A landscape with many valleys, sampled at points; each row gives a point and its height.
A ball rolls from a point to the lowest of its 2 nearest points, and stops where none of them is lower. Distance is the straight distance between rows; heights are no part of it.
gagat (h 60.9): [175 175 162 147  59 121 129  97 182 172 127 157 114  80 135 126 108 121
 129 133 164]
Beno (h 85.5): [151 116 190 104 151 150 147 154 135 117 168  87 113 147 130 118 188 137
 103 146  84]
fon (h 5.3): [157 102 160 141  97 120 124 139 169 146 136 108 140 123 151 127 155 150
  98 155 141]
gelus (h 55.7): [129 132  95 130 129 145 134 115  89 124 188 141 100 161  97 123 167 121
 122 131  98]
bubo (h 31.4): [133 152 129 140  76 111 103 139 155 153 109 134 117 100 145 124 126 151
 104 118 134]
zata (h 30.0): [133 114 176 133 143 158 127 125 108 118 146 119 124 167 141 129 122 106
 103 161 121]
lisiv (h 63.0): [112 136 102 120 135 168 145 124  55  82 109 141 135 175 129 116  82 121
 130 137 109]
Sur (h 29.0): [158  84 113 116 128 117 126 136 134 120 160 111 128 137 131 130 192 150
 135 134 110]
renen (h 37.3): [108  90 164 122  82 149 153 169  98 103  95 115 120 165 155 103  99 156
 129 118 111]
Guf (h 62.8): [117  98  93 112 127 135 141 143  64  85 157 131 118 191 112 117 133 125
 144 126 105]
gidom (h 6.0): [171 118 139 126  62 102 143 160 149 138 120  99 114 100 170 115 136 200
 109 123  95]
tebef (h 59.4): [144 173 110 145 172 136 117  78 110 130 161 151 139 139 114 138 139  93
  96 152 128]
Nam (h 82.5): [119 154 106 122 188 130 117 128 126 132 187 116 134 116  81 137 208 118
  94 133 120]
sol (h 84.0): [147 128 150 109 171 135 120 128 135 128 190 101 121 138 104 139 211 116
 107 140  90]
mak (h 61.5): [143 154 208 130 162 156 131  77 116 105  84 143 120 153 165 139  28  66
 163 141 137]
tos (h 52.9): [112 194 122 143 138  91 130 119 216 166  95 131 143  58 112 149 139  97
 114 116 207]
koz (h 49.1): [109  46 117 111 154 126 113 187 114  89 127 100 146 148 144 147 162 174
 143 123 121]
Vamif (h 34.8): [114 133 123 112 119 114 149 157 176 156 162 105 114  86  85 135 205 157
 124 102 104]
keme (h 46.8): [112  77 141 121  67 155 150 171 100 122  83 121 129 169 147  98  63 153
 158 146 151]
mas (h 18.8): [142  92  99 127  52 101 129 158 152 166 150 108 111 133 125 105 149 193
 126 137 127]
devok (h 69.2): [ 87 155 150 125 158 127 103 124 103 111  69 150 116 143 154 121  74 114
 118 122 131]
Navo (h 69.9): [ 91 141  62 131 127  95 101 135  91 125 115 151 115 116  99 121 135 132
 105 120 130]
Kef (h 80.7): [102 171  71 134 199 125 127 123 149 132 180 120 152  78  87 145 200 110
 108 116 159]
buf (h 41.8): [130 167 163 123 150 193 137  99  78 100 149 130 108 166 132 116  78  72
 111 155 106]
mimur (h 79.6): [ 96 164 131 122 206 113 110  63 124 125  96 166 137 138 176 141  52  85
 139 140 139]
vug (h 33.8): [180 165 156 128  80 114 172 152 190 142 143 107 142  73 135 141 192 143
 101 106 116]
pafo (h 66.4): [108 105  83 130 118 116  92 146  87 123 114 138 125 156 121 111 109 133
 127 125 141]
Rono (h 35.1): [112 166 137 140 197  87  83  99 149 136  84 124 135  93 157 140 111  98
 105 147 184]
Gedid (h 8.8): [124 148 104  98 131 122 182 172 195 159 157 132 170  55  90 161 171 120
 120  73 141]
daz (h 42.2): [144 157 123 150 113  88 101 120 176 157  90 129 124  69 133 141 141 129
  96 109 166]
Lona (h 38.6): [132 160 180 131 156 143 118 111 130 131 123 132 124 143 140 134 106  88
  86 161 143]
Penor (h 73.2): [116 148  90 150 144  89  74  92 127 171 106 154 121 101 130 132  99 119
 127 128 166]
Ludi (h 57.6): [175 173 136 138  90  93 163 130 220 150  93 122 152  70 132 137 155 128
 102 117 193]
nizoz (h 42.6): [146  21 129  98 135 111 125 167 138  91 147  93 131 156 161 129 171 183
 169 134  93]
Gafas (h 40.4): [173 179 172 130 108 116 137 133 157 125 132 122 125  96 120 138 167 129
 101 109 115]
malu (h 47.5): [146  29 135  87 148 137 154 150 115 100 162  85 111 170 154 118 162 154
 189 134  64]
Vipor (h 20.4): [151 121 164 133 108 131 126 135 123 125 159 117 119 137 147 127 143 132
  94 138 108]
Kav (h 44.6): [ 99 174 115 147 163  74 102 100 177 159  94 123 140  61 140 147 138  93
  99 131 197]
guvar (h 62.9): [155 101  73 141 110 113 108 121 128 162 172 142 144 125 102 135 177 125
 138 121 127]
Dun (h 47.2): [155 190 210 125 151 138 122  90 152 120  98 150 107 148 152 139  89  64
 122 156 143]
solem (h 17.3): [179 126 151 112  74 115 158 146 142 145 154 106 102 107 147 130 171 165
 119 116  82]
rovov (h 62.6): [134 194 122 140 164 153 117  67  88 123 140 164 121 140 139 126  91  85
 117 147 108]
ter (h 36.5): [174  50 123 105 131 114 134 141 142 117 191  93 109 144 167 139 189 172
 158 141  89]
febiv (h 55.1): [ 91  41 104 105 127 141 158 189  94  57 104 101 162 184 118 118 141 154
 185 122 108]
kis (h 50.9): [162 187 147 134 119  94 121  94 202 151  98 141 150  75 130 135 139 100
 108 137 177]
diz (h 76.9): [ 80 124 148 123 207 124  99  71 109 130  88 152 147 163 152 148  17  98
 166 133 128]
vik (h 36.8): [ 90 108 126 137 177 118  69 109 137 137 113 144 138 160 135 128  80 130
 122 158 165]
dod (h 36.9): [131 132 165 122 158 192 138 126  82  83 168  98 115 168 122 119 120  83
 111 153  98]
nef (h 26.7): [138 149 138 108  92 130 158 131 146 165 166 116 118  95 107 124 182 147
 127 100  87]
kunal (h 66.9): [151 113  75 158  98  98  99 114 144 180 145 137 148 102 108 122 140 132
 127 128 163]
riva (h 47.6): [118 144 186 122 110 192 149 111  87 124 135 134  82 156 138 105  89 103
 114 153 121]
far (h 66.5): [162 152 127 165  68 126 133 111 148 182 146 154 129  94 109 125 112 132
 127 111 158]
Tev (h 61.3): [ 85  79 112 120 127 136  92 154 102 116  77 132 126 166 133 106  75 146
 140 145 144]
Vugos (h 45.9): [ 92 132 120 138 158 145  99  98  96 126 130 148 123 176 133 132  90 118
 121 159 156]
fomi (h 66.0): [116 154  98 119 130 136 122 127  77  97 121 134 112 147 126 119 120 117
 114 111  91]
geva (h 53.7): [189 183 169 137  85 113 116  75 153 134 104 160 103  96 131 132 108  94
 132 115 150]
nedet (h 45.6): [137 151 109 135 116 121 141 132 179 167 150 136 165  76  99 146 159 110
 115 108 174]
rez (h 53.8): [129 116 147 123  79 156 136 133  71 115 133 132 103 157 138 114 103 115
 129 141 119]
gukub (h 68.9): [115 167 107 137 109 127 116 141  92 138 129 157 116 117 101 119 137 137
 108 109 107]
Kado (h 55.2): [170 158 209 134 119 148 131  87 117 103 102 144  93 139 163 127  58  78
 140 137 148]
Mavom (h 12.9): [ 73 111 131 150 146 185 167 128  92  96  66 146 165 146 106 138  28  92
 190 131 127]
Nek (h 37.2): [133 115  76 144 120 120 150 146 169 173 168 131 147  78  86 143 176 145
 128 103 159]
dav (h 54.9): [107  85 121 120  67 120 100 142 107 123  75 132 129 158 147  97  58 169
 147 136 148]
Vosi (h 39.8): [110  80 151 152 131 182 175 159  96  77  89 124 159 156 126 144  67 114
 158 120 124]
Buzi (h 78.9): [103 145  67 150 180  91 102 122 139 139 150 118 149  82 105 147 189 138
 108 122 173]
zariz (h 51.7): [101 136 102 136 144 154 120 118  82 123 160 151 126 178 109 117 136 125
 117 154 132]
zabom (h 76.5): [ 88 125  71 154 164  86  80 110 132 149 128 143 138  86 110 134 134 135
 117 136 170]
nis (h 28.1): [144  65 162 116 114 154 165 177 110  87 126 101 117 143 160 123 118 154
 136 111  86]
zuvo (h 66.3): [119 147 121 125 106 123 100  86  89 134  84 168  98 144 137 113  56 114
 154 119 125]
Punoz (h 25.3): [173 168 126 107 105 107 185 149 196 148 153 116 159  68  96 163 203 121
 127  87 130]
Zigap (h 65.8): [ 78 111  89  98 140 128 130 156  74 100 141 122 123 177 102 114 183 142
 150 128 102]
Ruta (h 58.7): [114  88 122 115  97 160 163 136  56  93 125 130 131 185 122 112 100 121
 135 135 126]
sino (h 68.4): [ 78 120  80  89 164 111 119 156 109 113 160 121 103 154  82 102 202 156
 140 110  80]
led (h 26.3): [105 115  98 110 132 133 165 171 184 166 182 117 156  71  81 152 207 150
 127  96 126]
rego (h 51.8): [151  56 104  84 130 115 136 137  90  93 180 114 117 178 124 119 189 151
 181 126  71]
fofu (h 21.9): [108 109 138 145 171  98  78 118 141 131  96 125 138 112 159 129 111 123
  98 149 172]
kud (h 41.4): [134  87 167 122 148 183 163 151  84  82 158  78 122 163 130 130 132 118
 136 150  92]
mives (h 69.5): [ 78 189  95 148 166  96  89  66 129 156 103 155 121 118 130 134  81 108
 149 108 145]
pogob (h 30.5): [170  95  92 145  69 110 113 144 173 179 138 103 146 100 139 113 127 196
 118 142 143]
nuro (h 18.3): [164  73  98 112  91 100 146 148 153 150 168 111 120 124 136 110 196 169
 151 112  77]
mosu (h 60.5): [100 182 150 135 143 107  92 124 138 146  77 148 109  91 138 112 120 132
  92 115 156]
lenum (h 66.1): [105 202  94 149 181 128  97  52 106 152 117 181 107 134 133 119  68  93
 138 143 126]
Loko (h 51.9): [153 150 118 141 151 105 140 121 168 146 172 120 159 111 100 150 179 100
 110 131 150]
rana (h 60.6): [154 171 136 140 106 114  93  78 118 142 102 156 108 109 148 125  81 103
 135 118 137]
Kas (h 28.9): [ 79 105 127 142 171 193 161 140  92  66  89 130 172 174 100 148  62  99
 158 135 122]
tidil (h 18.1): [156  82 143 125  77 130 145 171 137 106 116 106 122 139 172 127 128 188
 119 127  87]
gez (h 52.4): [104 181 126 142 115  99  89 125 177 178  71 144 108  55 131 118 106 143
 128 111 166]
pemi (h 19.5): [164 131 144 136  48 119 125 146 127 136 105 122 101 106 149 101 119 166
 117 119 125]
Beram (h 72.8): [ 83 109 155 131 156 135 122  91 134 137  72 152 134 167 136 129  11 109
 192 136 150]
nule (h 45.5): [123 110 177 121 145 199 178 171  98  66 120  95 139 160 117 129 103 109
 136 126  87]
zemab (h 21.4): [165 108 116 136  94 107 125 151 187 159 146 103 146  86 137 136 174 176
 112 132 136]
rumo (h 67.3): [102 121 170 134 136 166 135 101 107 114  74 159 130 153 149 130  31  84
 160 129 130]
gav (h 48.9): [ 94  58 129 131 106 157 189 174  94  73 100 110 171 178 110 124  97 140
 177 126 125]
Kera (h 59.1): [153 104  75 126 121 128 140 114  99 134 197 136 136 134  88 135 184 131
 142 108  84]
tas (h 46.7): [170 198 168 122 107 128 140 104 132 133 117 141  99 101 122 132 137  98
 116 118 131]
til (h 54.0): [113  54 138  96 155 137 145 183 110  59 129  98 156 156 138 134 149 157
 168 108  74]
depab (h 56.1): [149 146 126 137 175 135 114 110 144 133 165 127 149 137 122 146 168  95
  88 157 152]
votov (h 3.5): [147  95  75 123  71 102 159 161 175 166 156 100 119 105 122 113 168 208
 145 109 100]
bez (h 65.3): [ 71 185 125 134 176 106  86 112 121 123  65 150 106 111 143 125  92 127
 103 114 138]

For each start below, name the point where the ball stops.
kunal | fofu
diz | fon
zuvo | Gedid
Navo | gidom
gagat | Gedid
til | votov
